Points, in no order, along strands that fork, close into loops and pass close to each other.
In the rows, zero is written as 128.
Points whose rows are less than 108 apart are linked; no others are. Some points are linked to none.
k956: [100 150 106 151 101 155  92 177 131 124 133 135 120 158 200  77  94 147
  90 116 153 124 111 162]
k878: [121  88 165 144 101 142 162 115  80  72  90 125 170 136 110  78 120 135
  89  98 134 174 147 106]
k866: [ 80 125 126 115 113 133 120 182 101 117 131 108  88 133 157 112 124 145
 126 123 175 146  79 153]
k148: [131  88 139 112 122 128 136  98 138 120 163 106 140 122  94 106 144 118
 201 173 132 107 108 130]
k804: [ 82  88 143 126 117 154 136 167  57 124 157 104 119 134 130 123 171 116
 147  79 125 211 104 163]
k828: [160 109 160 118 136 129 163  87 135  89 104 144 180 116  51 121 134 109
 103 123 113 186 188 131]
k698: [136 114 121  97 105 126 162 143 151  71 152 114 168 106 157  97  80 145
 110 159 171 149 124 136]
k501: [131 100 131  86 121 106  72 148 116 159 123 130 101 102 122 104 123 183
 155  99 132 145  78 156]
k868: [122 204 101 210 124 121  99 186 142 185 133 133 124 152 172 125  84 130
 102 113 132 101 102 134]
k65: [163 118 141 133 121  72 103 127 185 126 136 131 167  66 170 128  63 166
  87 169 129 117 162 149]
k619: [108 111 128 121 152 118 139 131 128  97 137  91 111 101 176 128 140 100
 164 136  71 171 103 199]
k574: [127 150 124 151  83 128  85 136 124 129 129 116 133 100 208  84  87 158
  79 143 154 146 108 148]
k115: [130 145 120 130 181  82 167 130 147 163 156 103  86 138 119 179 128  71
 151 145 107  74 160 116]
k807: [135 129  62 129 129 178 170 179 140  77 187 132 141 147 145 177 121 119
 128 132 136 106 106 125]
k354: [137  94 153  75 128  73 106 158 148 158 114 127  68 130 110  96 131 113
 182 145 111 119 107 128]
k845: [102 103 165 122  97 117 133 102 104  82  93 134 156 118 125  88  80 124
  84 124 107 174 133 146]
k711: [108  63 176  77 106 142 170 141  93  77 158 103 141 111 117 116 143 123
 133 135 139 198 140 172]
k162: [ 93 143 135 155 136  59 135 110 124 149 130  94 150 130 108 132 143  88
 167 143 114 159 163 119]
k911: [110 126 134 125  56 142 109 156 125 127 101  98 133  93 159  83 101 145
 118 150 169 157 114 135]
k592: [127  93 170  86  96 125 152 158  96 113 133 107 130 108  94 117 142 102
 150 147 154 194 124 124]
k400: [130 139 128 149 113 184 158 101 100 116 109 151  84 159  97 157 162 110
  87 114 182 140 141 111]
k112: [113 109 106  62  93 136 100 198 124  97 139 116 147 104 186  87 110 181
 108 115 127 167 107 159]
k591: [181  97 122 115 100 124 127 125 170 130 168 128 144  92 113 110 111 116
 170 194 126 116 124 127]
k25: [184 121 107 104 133 115 134 151 184  78 155 136 189  72 147 138  75 131
  90 142 110 121 125 133]
k782: [132  87 176  46 121 125 150 111 151  47 135 103 151  85 104  75  95 167
 130 142 141 172 123 177]
k517: [137 129  92 129 111 164 135 181 125  99 147 122 132 134 170 100 102 119
 126 152 126 151  89 136]
k180: [121 104 114  85 102  98 149 156 162  87 128  89 144 102 195 108  68 140
 116 169 135 141 108 170]
k914: [148 136 106 139 125 120 119 136 134 158 160 123  90 121 143 115 145 121
 190 133 140  75  98 106]
k944: [ 83 100 149 105  94 121 141 122 109  98 125 105 148 120 155  71 104 112
 125 147  91 174 144 164]
k875: [ 90 108 148  97  85  79 107 135 140 158 107 101 127 115 155  78 100 136
 170 167 129 139 134 145]
k691: [126  97 145 127 123 141 148  95 149  83 133 114 189  89 135 109 130 143
 172 150 103 186  93 184]
k233: [103 175 127 150 162 114 141 140 104 166 121 113  73 167 118 124 163  84
 176  92 162  99  90  97]
k117: [107 105 156 152 108 137 147  65 113 105 103 112 161  96 165 111 137 131
 146 146 119 173 110 177]
k21: [138  92 113  77 108 158 110 184 104  78 160 134 124 110 126  89 123 168
 101  83 131 178 100 148]
k922: [103 130 121 151 148 166 138 116  98  96 104 147 119 191  78 130 127 144
 107  81 152 113  96 131]
k957: [164 101 127 140 158 111 109 191 152 194 118 121  93 110 174 134  82 167
 120 146 131  72 111 116]
k259: [112 160 106 175 140 111 110 136 123 118 135 121 155 149 122 125  92 102
 127 124  53 119 124 116]
k187: [106 142 127 160 127 129 135 110 112 133 108 112 136 168  88 128 143 123
 154 136 189 115 132  69]
k846: [149 165 122 152 125 128  91 111 123 149  84 187 135 172  87 144 144 133
  77  80 124 111 172  82]
k683: [129 136 119 112 164  99 133  82 166 116 108 139 180 123  80 159  68 143
 111 150  91  85 178 119]
k858: [168 138  86 106 147 147 123 192 148 113 132 149 116 129 130 147  66 152
  64  97 163 113 130 133]
k436: [156 168 106 134 102 147 104 130 164  77 134 171 198 112 146 103  51 161
  49 115 123  72 116 105]
k660: [ 79 119 118 136 103 119 109 141  91 127 101 102 128 119 168  94 114 115
 149 124  83 184 115 156]
k241: [144 111 155  65 107  98 123 149 167 101 111 123 160  68 180 105  75 162
 129 146  86 194 116 207]
k596: [147 158 122  77 139 162 137  62 140  91 114 162 189 123  59 186 133 153
  59  95 113  95 172  92]
k500: [159  94 150  59 117 103 137 147 159  97 161 116 135  79 128 114 116 150
 170 169 139 156  92 188]
k585: [150 148  90 154  95 177 111 130 138 160 155 145  99 140 149 119 132 105
 140 150 128  91 100 119]
k838: [140 120 115 135 127 103  85 157 137 159 148 127 124 108 188 101 113 135
 152 141  90 122  97 145]
k486: [156  98 116 102 118 119  76 164 142 142 149 137 136  93 154 106  89 171
 120 122 116 124  90 153]
k347: [ 79 158 100 193 141 135 154 139 104 133 134  97 119 144 175 123 124  98
 137  96 124 140 110 147]
k625: [152 147  97 144 138 133 156  88 156 106 130 121 175  90 150 168 106 106
 112 145 133 138 145 141]
k657: [155 141 113 151 116 104 128  89 138 144 140 108 143  95 177 129 110 110
 127 172 121 123 147 148]
k51: [104 147 123 129 170  92 145 161 119 147 150  94  74 158 107 159 127  75
 139 112 105 122 138 114]
k890: [160 112 169 113 116  79 122  90 158 140 119 128 119  97  79 108 157 128
 180 174 151 150 145 147]
k434: [168 117 133 116 120 129 152 146 111 116 149 124 103 116  90 158 151 110
 162 143 186 119  84 128]
k658: [111 123 116 129 147 193 157  80 115  83 133 138 154 148  79 155 121 106
  89  92 107 118 151 120]
k551: [122  97 160  40 108  88 126 173 157 152 107  98 126  70 178  95  92 150
 152 159 101 179 140 194]
k168: [120 163 131 138 141 143 144  96 120 145  85 149  99 175  80 151 175 119
 145 114 160  97 150  64]
k113: [130 129 125 135 103 163 159 142 125  96 127 121 133 122 122 154 110  83
  89 138 159 158 156 112]
k961: [151 100 130 152  90 164 125 109 128 103 164 128 145  86 144 105 152 113
 123 143  96 161 161 127]
k901: [125 104  92 136 148 130 109 120 140 139 163 139  99 152 120 123 130 129
 121  96  89 103 128 128]
k288: [ 98 134 112 158 135 137 151 163  93 135 186 104 124 152 122 110 170  99
 172  84 105 128 113 120]
k419: [119 185  96 171 135 145 126 145 146 155 107 159 120 151 130 163  72 117
  57 116 114  87 147 119]
k45: [140 168 115 147 127 184 161 122 138 136 107 154  89 132 122 184 122 108
  94 127 163 116 117 124]
k727: [149 165 103 170 149  67 111 172 182 177 150 117 147 108 210 139  93 115
 111 169  84  82 135 117]
k932: [ 59 109 152  69  90 157 131 169  58 137 137  99 107 117 174 114 169 136
 180 135 160 188  80 173]
k641: [177 150  91 138 160 121 116 161 178 176 127 160 169 129 164 177  79 160
  89 140 113  35 133  89]
k524: [121 186 109 147 149 153 110  90 136 146  87 180 141 171  74 187 141 143
  75 119 134  80 136 104]
k428: [ 87 113 115 144 131 132  96  92 100  99 123 154 151 162  91  91 125 155
 107 100  99 120 124  97]
k458: [ 76 141 132 159 152 154 141 173  88 130 164  96  66 147 158 117 179 109
 164  72 160 138  63 154]
k209: [150 152 147 163 187  60 125 106 134 161 142 105 102 113 110 142 165  96
 188 104 121 138 119 121]
k371: [117 110 110 109 134 120 137 182 146 119 160  87  95 115 185 132 100 153
 135 132 170 141  74 170]
k655: [116  88 167 140 138 118 165 108  93 149 161  94 112 142 114 113 211  88
 216 132 151 157 164 106]
k687: [102  86 154 122 136 147 143 109  87  86 102 139 107 180  90 135 161 132
 140  97 144 134 113 129]
k707: [156 196  98 149 136 125 102 111 164 162 120 157 197 118 135 191 111 136
  71 144  88  85 139 126]
k847: [ 97  91 147 121 120  95 115  75 130 130 119 123  83 131 125  98 176 146
 143 141 143 134 155 130]
k465: [106 197 117 194 141 117  96 115 119 155 121 149 166 148 127 148 118 102
  94 130  86 133 133 114]
k649: [108 126 161  92 126  94 149 125 105 147 123  96  42 112 156 114 152  90
 185 135 112 137 101 162]
k141: [108 103 169 122 109  92 122 105 116 155 137  87 135 102 136  73 167 110
 200 153  99 195 146 156]
k427: [132 110 137  70  96 149 152 134 134  23 143  91 153  98 172  92  95 155
  97 126 148 142  97 152]
k407: [129 128 107  85 119 132 134 214 124 126 153  93 130 109 207 125 124 145
 175 161 139 151  75 178]
k667: [138 132 106 154 102 151 120 126 107 116 102 133 119 114 119 134 108 116
  87  99 128 154 142 111]
k462: [109 187 112 162 145 146 159 166 143 152 129 119  88 162 120 159 138  88
 147 125 167  75 110 101]
k33: [174 120  79 142 103 144 123 145 151 129 146 152 127 125 203 102  96 144
  74 137 128  82 141 123]
k52: [136  87 164 122 156  99 115  67 119 121 122 137  70 151 109 119 208 114
 186 123 143 123 137 118]
k385: [ 94 159 160 179 113 118 118  83  87 132  58 159 143 167  81 139 148 129
 107 124 114 135 167  78]
k531: [ 88 142 110 152 178 164 166  64 127 130 132 114 151 136 106 206 197  94
 136 111 124 110 172 111]
k473: [136 165 143 159 179  88 128  60 136 149 102 129  97 142  99 148 191  97
 185 107 130  96 116 101]
k927: [ 88 145  97 177 156 148 124 158 120 111 148 119 104 159 129 152 121  97
  99  70 117 146 126 152]
k151: [ 81  83 136 131 147 104 100 100 121 107 117 124  94 118 126 128 145 160
 113 102 152 146 146 154]
k262: [ 90 107 155 119 125 125 116 133  81 129  86 144  65 180 102  88 162 128
 159 103 148 159 120 117]
k862: [102 172 128 146 188 181 187  90 111 157 102 133 139 166  90 204 227 108
 126  82 118 121 157 103]
k982: [133 179  84 167 117 150 122 180 152 149 126 145 139 150 166 134  75 112
  75 135 146 116 110 128]
k342: [123 113 127 175 134 156 133 100  86 151 130 119 100 151 103 118 196 106
 165 121 134 120 144 108]
k388: [188 118 122 154 157 101 123 172 167 197 153 127 124 106 200 135  83 139
 122 177  93  55 142 115]
k326: [141 124 119 100 155  72 139 129 165 104 130 112 151 111  91 162  77 124
 131 146 117 124 166 134]
k58: [124 116 150 123 115  60  73 118 134 129 115 116 141 104 162  94 102 146
 121 144  56 157 161 169]
k355: [153 149  86 144  99 151 108 196 158 152 151 129 113 131 184 117  74 125
 106 156 146  80 130 109]
k805: [171 117 112 113 109 115 108 205 162 131 117 125 159  91 238 108  80 182
  87 165 118 116 124 142]
k582: [184 106 129 121 105 114 102  90 145 106 144 159 180  65 117 126  95 172
  97 126 148 133 144 109]
k96: [115 127 107 136 126 140 122 137 126 100 138 123 185 142  93 113 103 135
 130 141 123 138  90 123]
k599: [101 171 145 183 139  73 111  93 109 168 116 125 138 127 108 140 134 100
 113 127 123 126 147 103]
k870: [154 109 106 117 132 145  90 149 132 107 155 141 156 111 119 113  94 147
 147 135 110 110  69 112]
k26: [143  92 181 131 144  88  98  78 125 124  86 146 121 121 100  98 151 136
 139 133  78 154 142 148]
k876: [142 145 113 168 170  94 113 107 147 169 135 126 103 115 150 176 126 125
 131 120 134  87 139 126]
k666: [111 118 165 138 105 131 146  72  90  96 101 132 162 125  91 107 127 128
  78 123 142 146 197  92]
k425: [126 121 129 115 136  90 103 158 136 165 109 124  49 164 100 116 125 144
 157 127 147  92 115 108]
k290: [ 95  96 141 105 141 107 117 169  89 138 148 101  88 130 110 125 165 139
 174  95 124 188 105 161]
k887: [ 85 132 149 103 101 143  95 162  88 159 125 111 102 126 176  90 140 153
 160 124 144 167  65 159]
k136: [149  95 180 111 144  47  95 118 173 185 121 124 102 104 175 113 100 154
 133 177  74  95 144 165]
k779: [131 161  97 142 157 128 128  88 164 152 127 138 106 127 138 187 121 136
  95 128 149  71 181 120]
k132: [128 120 142  53  85 121 141 148 144 126 154 100 145  80 155  97 140 157
 205 180 134 194 115 201]
k576: [118 120 137 169 144 131 100  73 120 121  73 182 137 196  74 131 170 144
 106  90 137 123 164  66]
k864: [ 85 146 115 170 111 140 139 161  88 125 134  82 129 118 198 114 155  95
 149 127 105 181  99 166]
k446: [ 97 178 132 176 132  63 106 123 121 168 126 106 156 110 149 104 104 143
 127 128 130 138 121 125]
k375: [111 101 107 126  80 184 142 124 101  87 153 131 114 138 154  90 131 132
 119 149 148 127  87 131]
k166: [ 93 130 165 133  95  98 106  82 125 156 122 110 150  97 162  79 156 125
 186 171  75 154 115 184]
k722: [185  85 126  83 126 131 144 130 185 104 169 117 137  86 156 125  97 136
 169 178 149 101 109 169]
k268: [120 146  83 141 135 132 118 140 137 122 160 127 145 148 111 159 104 130
 104  99 162 104 151 110]
k771: [109 141  88 147  92 146 109 174 140  94 134 153 138 139 217  89 105 145
  96 138  91 137 104 146]
k768: [ 99  94 154  83 130 112 134 133 108 127 119 100  78  90 180 107 149 132
 179 144  91 173 114 189]
k721: [112 172 101 119 131 210 149 134 110 152  83 156 149 168  45 184 166 124
  84  86 173 141 174  70]
k835: [142 187 115  99 122 134 112  52 143 127  72 180 199 128  70 178 158 159
  68 131 111 101 162  75]
k121: [154 154  99 102 108 189 161 138 147  94 145 137 151 107 120 162 102 110
  70 138 138 108 153 101]
k967: [108  90 167 150 133 104 111 102  83 115  94 147 141 154 101 114 162 120
 128 104  73 177 151 132]
k263: [152 131 147 115  83 152 120 102 122 102  87 158 129 133  83  82 118 135
  76 130 144 109 124  84]
k12: [165 152 119 161 137 109  76 104 147 145 106 176 172 111 116 150 108 145
  85 132 108  90 130 100]
k889: [165 165 140 140 151  87  88  95 153 179 105 147 102 137 102 143 157  90
 159 159  75  86 149  93]
k449: [175 105 121  84 120 111 154 147 164  86 148 119 162 102 103 146  82 110
 113 147 110 158 154 152]
k925: [113 137 131 100 165  79 119 179 148 186 136  98  89  80 217 113 113 151
 182 135 132 118  66 161]
k507: [112 117 133 148 147 127 179 105  93 127 165 114 109 165 121 133 182 102
 200 136 150 108 132 108]
k856: [ 97 172 132 170 186 168 168 128 107 131 124 136  93 189  98 173 170  96
 131  70 161 130 115 140]
k860: [135 102 136 125 101 116  81 106 134 106 142 148 156  88 102  78 117 156
 105 111 128 149 130 134]
k140: [190 135  85 123 170 129 130 173 179 133 142 133 168 107 159 186  68 160
 111 141 130  83 124 117]
k293: [101 157 143 127 121  85 111 178  94 196 133  91  78 114 151  84 167 110
 192 108 132 137  95 127]
k755: [ 86 162  92 186 108 166 146 127 122 110 138 104 139 167 185 126 106 123
 112 125 156 125 143 124]
k516: [133  81 181 108  61 144 129 105  92 115  91 133 110 114 117  76 162 138
 142 128 153 173 119 138]
k715: [130  99 111 104 107 110 112 194 154 129 160 120 121 115 230  98 103 173
 119 162 138  96 134 129]
k240: [110 177 105 184 125 173 130 135 119 162 128 147 142 172 109 154 152 102
 105  90 168 135 152 107]
k654: [ 84 109 121  93 119 139 137 160 118  90 147  92 157 108 188 105 139 150
 188 157 138 181  70 173]
k912: [ 99 171 126 157 182 141 166 110 115 153 119 121 102 184  90 168 188  89
 159  73 102 120 138  98]
k92: [127 142 126 121 124 119  90 151 113 176 137  95  87 100 173 109 140 124
 175 104 139 171  64 136]
k519: [ 95 133 119 142 137  94 127 153 109 167 171  91  71 153 141  88 186 100
 194  87 115 138 120 116]
k408: [190 135 119 155 128 109  95 119 160 152 137 157 173 108 150 127  90 156
 105 171  71  93 120 135]
k55: [126  99 111 123 158  82 113 159 152 133 146 124 113 128 111 138  99 138
 141 127 110 126 134 126]
k258: [160 119 150 106  83 124 130  84 161 100 137 120 166  70 132  88 122 134
 135 162 100 168 126 178]
k672: [159 174 119 152 149 124 124  92 145 162 111 142 155 120 102 170 150  98
 141 150  69  98 142 111]
k227: [159 139  68 119 138 162 138 150 147 113 175 138 170 124 116 167 119 118
 104 133 122  97 125  99]
k697: [134  94 121 105 129 141 151 139 115  66 166  99 147 102 147 136 121 118
 119 130 128 212 131 180]
k84: [137 109 180 112 118 107 127  73 122  80 114 140 206 133  58  98 136 125
 110 124 128 155 185  92]
k93: [157 127 110 111 142 153 154  91 157 132 118 150 121 131  90 185 128 125
  96 129 147  82 184  96]
k363: [149 144 112 146 113 133  91 140 150 150 128 161 145 103 176 115  82 182
  45 119 124  92 139 112]
k237: [ 86 196 131 181 135 191 148 102  98 173  88 130 161 179  79 154 161 109
  89  83 139 132 156 108]
k83: [155 139 110 149 161 106  87 160 138 179 130 153  71 181 119 113 128 139
 137 108 125  70 129  88]
k520: [176  93 150 121 156  88 154 143 184 164 145 115 120  91 203 134  85 131
 135 191 114  94 141 149]
k822: [135 103 147 121 133  66  88 104 149 143  90 144 116 109 124 125  68 156
  92 151 111  90 165 128]
k305: [150 150 119 153 138 138  83 123 148 171 118 172 123 172 113 121 104 153
 133 131 119  55 108  94]
k59: [113 154 112 149 120 193 131  89 126 136  93 159 149 170  77 147 177 133
  69  77 171 102 195  69]
k429: [155 172 149 161 162  47  97 122 146 189 128 121 105 109 157 118 148 114
 175 114  99 105 113 127]
k548: [184 124 171 102 119  94 113 121 180 114 101 130 158  86  94 113  68 134
 138 181 114 136 125 153]
k943: [185 164  87 121 160 142 133 141 166 176 120 151 164  99 124 207 110 122
  84 135  91  65 157  98]
k508: [124 121 113 150 144 126 106  96 118 145 143 141  88 163 121 124 194 118
 142 104  98  82 148 112]
k369: [129 134 114 135 136 110 128 118 156 141 102 134 117 121 149 135  73 152
  99 159 123  80 115 131]
k422: [163 142 131 151 152  81 113 167 157 178 155  97 127  81 203 115 130 134
 182 142 114  96  70 145]
k880: [ 98  91 174  53 109 120 165 138 134  71 135  84 148  78 132  96 113 139
 149 163 146 199 155 186]
k267: [118  93 158 111 111 125 147 139  85 107 105 128 153 142  66 107 146 109
 144 131 163 181 162  83]
k331: [143 105 115 108 132 100 139 128 136 128 130 121  85 105 150 142  82 131
 126 167 172  95 136 143]
k598: [123 119 152  90  82 101 115 142 128 151 156  79 138  96 168  83 146 104
 221 184 127 178 124 172]
k528: [ 99 117 120 167 136  76  96  88 123 111 143 138 167 112 154 118 116 153
 109 144  61 140 151 159]
k629: [116 143  92  85 123 180 176 155 122 107 160 124  99 161  80 167 117 105
  64 109 176  99 158  95]
k635: [132 117 163 144 176  88 137  68 121 126  71 146 103 170  81 156 210 111
 176 124 143 133 130  87]
k251: [150 181 123 129 134 128 129  56 153 144  85 159 178 125  97 198 144 127
 117 143 101  86 170  90]
k81: [168 123 128 126 128 130  93 154 160 112 113 164 157 127 141 103  53 172
  51 126 114  58 116 117]
k536: [127 115 150 143 125 161 160 103  90 121 102 147 157 158  62 149 171 108
 130 127 133 162 159  89]
k902: [159 129 143 132 154  92 114  89 151 132  77 154 108 145  88 157 127 129
 122 126 144 113 136 100]
k334: [155 106 131 115 122 134 142  88 147 112 125 140 114 122  89 139 135 124
 120 138 132 124 149 115]
k700: [ 92  78 167 120 125 118 139  95  94 135 167  90  93 127 129 109 193 129
 165 121 163 161 148 134]
k826: [ 88 116 120  39  82 168 133 178  92 102 140 115 121 119 196 105 122 161
 137 133 120 171 103 170]
k116: [131  95 158 130 134 185 178 120  73 102  92 159 126 179  52 158 184 117
 114  94 186 143 161  73]
k529: [173 140  95 141  94 176 113 103 139 121 155 145 118 106 157 108 122 139
 101 138 156  99 121 115]
k46: [117  96 146 101 106 129  84 148 105 120 127 144 126 105 128  97 124 175
 115  97 113 187 122 137]
k840: [154 154 144 144 132  91  95  91 138 152  73 173 103 135  96 152 122 143
  56 119 143 121 164  82]
k327: [189 104 130 117 120 111  96 113 157 163 133 149 143 115 117 110  93 131
 140 171  99  80 126 114]
k650: [131 146 110 155 143 106 119 147 135 153 127 121  70 132 166 141 120 108
 108 105 144 111 114 125]
k515: [160 100 134  99 105 118 144 144 157  81 139 108 137  87 186 129  95 128
 119 142 118 192 129 195]
k646: [115  96 177 159 123 108 135  71 111 137 118 124 136 136 107 127 171 109
 142 130  75 163 200 102]
k762: [112 121 135 163 110 153 117 130  86 146 130 126 101 146 139 119 153 114
 125  94 136 151 143 122]
k215: [118 121 153 111 114  76  88 112 145 144 130 126 158  82 178  89 109 183
 137 155  72 132 111 196]
k681: [132  84 165 113 127 174 178 111  76  51 121 133 171 139  81 119 126 120
  78  73 148 154 146  90]
k634: [ 87 108 138 170 126 173 185 153  64 118 154  95 152 169 131 114 166  94
 165 101 125 153 105 126]
k316: [ 97 144 125 167 154 140 119 118 133 144 119 135  72 175 146 120 112 124
 135 109 145  80  93 135]
k990: [ 96  92 135 143 120 180 187 158  82  99 166 108 147 147 107 132 153 107
 113 107 165 165 123 133]
k675: [130 125 154  98  86 131 122 132 130 133 104 112 121  93 114  80 102 149
 154 161 138 142 100 130]
k940: [143 160  92 151 125 130 134 121 151  96 108 118 177 108 177 149  91 122
  96 143 107 121  92 147]
k695: [103 150  88 126 133 194 151 165 109 132 133 136 129 159  74 178 145  99
 103  89 163 127 170 101]
k913: [130 157 126 132 137 126 136 180 126 151 164 106  62 122 171 124 163 105
 160  99 149 139  57 156]
k885: [ 76 105 155 178 150 170 153 117  63 114 132 134 141 166 112  95 169 114
 143  96  96 136 124 139]
k958: [144  83 134 107 155  89 134 158 153 138 128  94  82  87 163 150 112 156
 142 155 152 127 114 172]
k563: [124 188 108 124 154 149 137 144 140 155 111 151  87 189  79 168 144 101
 129  96 155  75 124  93]
k789: [ 90 175  98 126 134 176 138  89 119 136 111 152 197 145  75 170 152 128
  84 118  83 112 185  89]
k191: [154 160  93 104 167 121 161 138 152 138 139 124 113 133 112 218 134  88
 151 132 121  91 132 111]
k54: [159  74 170  98 151  72  95 119 169 153 109 134  93 102 148 119  83 181
 107 148 124 109 130 149]
k669: [146  95 134 133 105 180 159 131  86  79 120 157 101 141  63 146 168 118
  95  83 192 170 128 104]
k120: [133  93 125 125  97 196 142  96 106  85 154 146 148 120 117  92 147 101
 119 138 121 137 119 124]
k127: [120 153 114 184 116 190 133 159  99 148 157 144  89 177 132 121 163  98
 118 104 166 139 127 130]
k686: [121 151 128 131 127 185 181 153 100 145 138 127  91 207  85 142 186  76
 159 120 147 122 114  99]
k224: [166  96 156  56 127 122 129 111 145  71 109 141 135  83 108  97  86 163
 122 128 147 133  90 156]
k816: [133  83 159  80 109 125 146 128 108 122 171 116 107 112 109 121 183 140
 214 156 136 141 102 150]
k929: [120 148 122 130 123  68 121  91 165 155 131 143 169 128 114 174  93 144
  98 160  91  62 182 109]
k937: [105 104 163  89 152  78 119 142  88 157 114 114  58 134  88 124 179 132
 190 107 144 154  81 135]
k758: [ 88 183 108 189 139 156 131  73 105 162 103 139 190 167 104 175 173 110
  96 107 101 121 181  90]
k386: [132 115 120 146 151 129 126 128 130 137 166 127  89 142 113 151 146 129
 178 122 165 112  69 123]
k788: [135 128  93 121 151 130 114 165 136 149 153 126  82 165  83 149  97 116
 119 109 189 102 131 110]
k863: [100 129 140  48 130  73 121 170 139 173 117  85 125  78 174 114  90 164
 198 168 125 159 117 178]
k809: [ 87 135 139  55 114  93  84 146 118 178 123  91 123  94 157 100 139 172
 219 137  97 172 107 167]
k626: [111 141 139 150 122  95 140 123 125 146 117  79 106 124  95 140 150  96
 158 142 169 152 139 102]
k892: [172 132  99 134 154 136 121 203 153 170 140 144  88 138 121 158  66 131
  91 110 168  86 136 110]
k364: [120 124 123 168 144 129 145  88 125 116 151 108 130 109 161 133 144 108
 160 157 106 145 123 166]
k502: [160 132 169 107  87  76 126  81 187  96 118 141 180  87 118  87  80 153
 116 175  89 131 135 165]
k378: [144 109 149 104  80 138 115 122 113 111  81 140  93 129 101  85 121 121
 117 144 142 162 126  97]
k679: [189 139 145 130 114  88  88  82 164 121 129 168 211  98  98 120  99 158
  90 145 119  99 145  99]
k552: [115 136  79 141 121 192 125 166 119  93 151 134 166 162 124 111 115 117
 121 107 133 142  84 145]
k307: [104 178  85 159 142 153 135 101 145 113 112 126 154 147 157 169  93 120
  70 131 102  99 127 133]
k511: [186 116 121 123 124  93 120 163 177  95 143 130 192  88 199  95  61 175
  90 147 119 122 124 141]
k509: [122 117 130 126 176 141 169  62 132 114 122 141 129 135  64 189 182 118
 158 126 144 113 149 112]
k538: [129 116 133 128 151 181 185 145  99 110 150 133 112 154  71 180 164  79
 150 118 123 123 109 119]
k204: [174 134 120 111 108 146 113  86 143  66 143 140 171  90  91 134 115 133
  73 108 155 139 155  96]
k107: [106 107 130 116 124 158 138 166  90  92 152 130 107 155 101 135 117 118
 126 109 184 157  87 141]
k356: [ 81 121 138 172 116  97  86 106 105 146 131 107 148 130 136  85 129 144
 154 143 131 134 136 118]
k904: [119 138 158 153 157 145 149 134  90 134  79 131  96 200  72 144 198 107
 167  97 167 142 137  53]
k968: [119 149 114 141 138 103 100  94 147 158 135 141 132 158 114 149 117 133
  94 121  59  64 181 106]
k228: [125 141 120  76 131 195 185  87 125  90 106 145 176 134  67 171 141 120
  86 101 133 111 172  96]
k640: [161 184 104 194 159 107 112 169 164 195 136 140 148 111 181 160 102 122
 100 121 105  84 111 122]
k555: [108  94 140  99 135 101 104 119 140 135 132 119 102  79 183 100 142 178
 153 131  92 147 136 194]
k612: [147 124 161 138 141  83  97  77 154 157 126 136 103 119 110 121 142 121
 153 140  66 113 138 143]
k714: [118 112 152 136 117 151 132 129  98 128  93 150  41 174 111 128 187 137
 150 119 191 144 110  96]
k980: [164 166  86 139 139 162 100 148 161 183 128 173 120 150 137 145 103 157
  84 121 132  24 139  97]
k794: [114 126 138 144 110 146  86 124 105 117  79 167 131 172  81  75 110 139
 102  99 131 118 130  81]
k169: [102 122 141 142 162 173 190 139 101 128 111 143  99 220  67 181 207  86
 165  90 162 104 148  88]
k134: [147 129 124  88 137 176 182 139 112  78 122 141 101 141  68 193 137  97
 114 141 151 122 122 130]
k661: [ 87  83 144  95 104 166 167 153  74 100 140  98 105 125 155 120 184 128
 161 126 128 171  89 188]
k518: [105 121  99 140 125 172  99 111 122 101 156 167 152 143 127  90 105 154
  79  87 126 109 120 116]
k763: [116 154  98 127 148 210 142 119 118  99 113 158 154 164  82 142 128 119
 100  99 142  95 102 110]
k541: [114 150 137 129 170 114 157 137  95 127 122 117  65 168  93 147 175  77
 172 108  98 112 116 101]
k350: [144 107 136  86 106 165 179 127 103  77 141 118 137 126  88 141 114 107
  75 108 154 156 168 101]

How many points has the smallest loop of links through each point below? Write - if it is on no loop.
k634: 9
k804: -
k132: -
k237: -
k93: -
k904: -

A piece is all that can be reached along the links. How many separate loops has the piece of each point below (a circle has one, a figure eight two, a Y none), and how many tips (points with one link)?
k980: loops 0, tips 11
k259: loops 0, tips 6
k655: loops 0, tips 13
k93: loops 0, tips 3
k224: loops 0, tips 4
k528: loops 0, tips 7
k519: loops 1, tips 5
k889: loops 0, tips 2
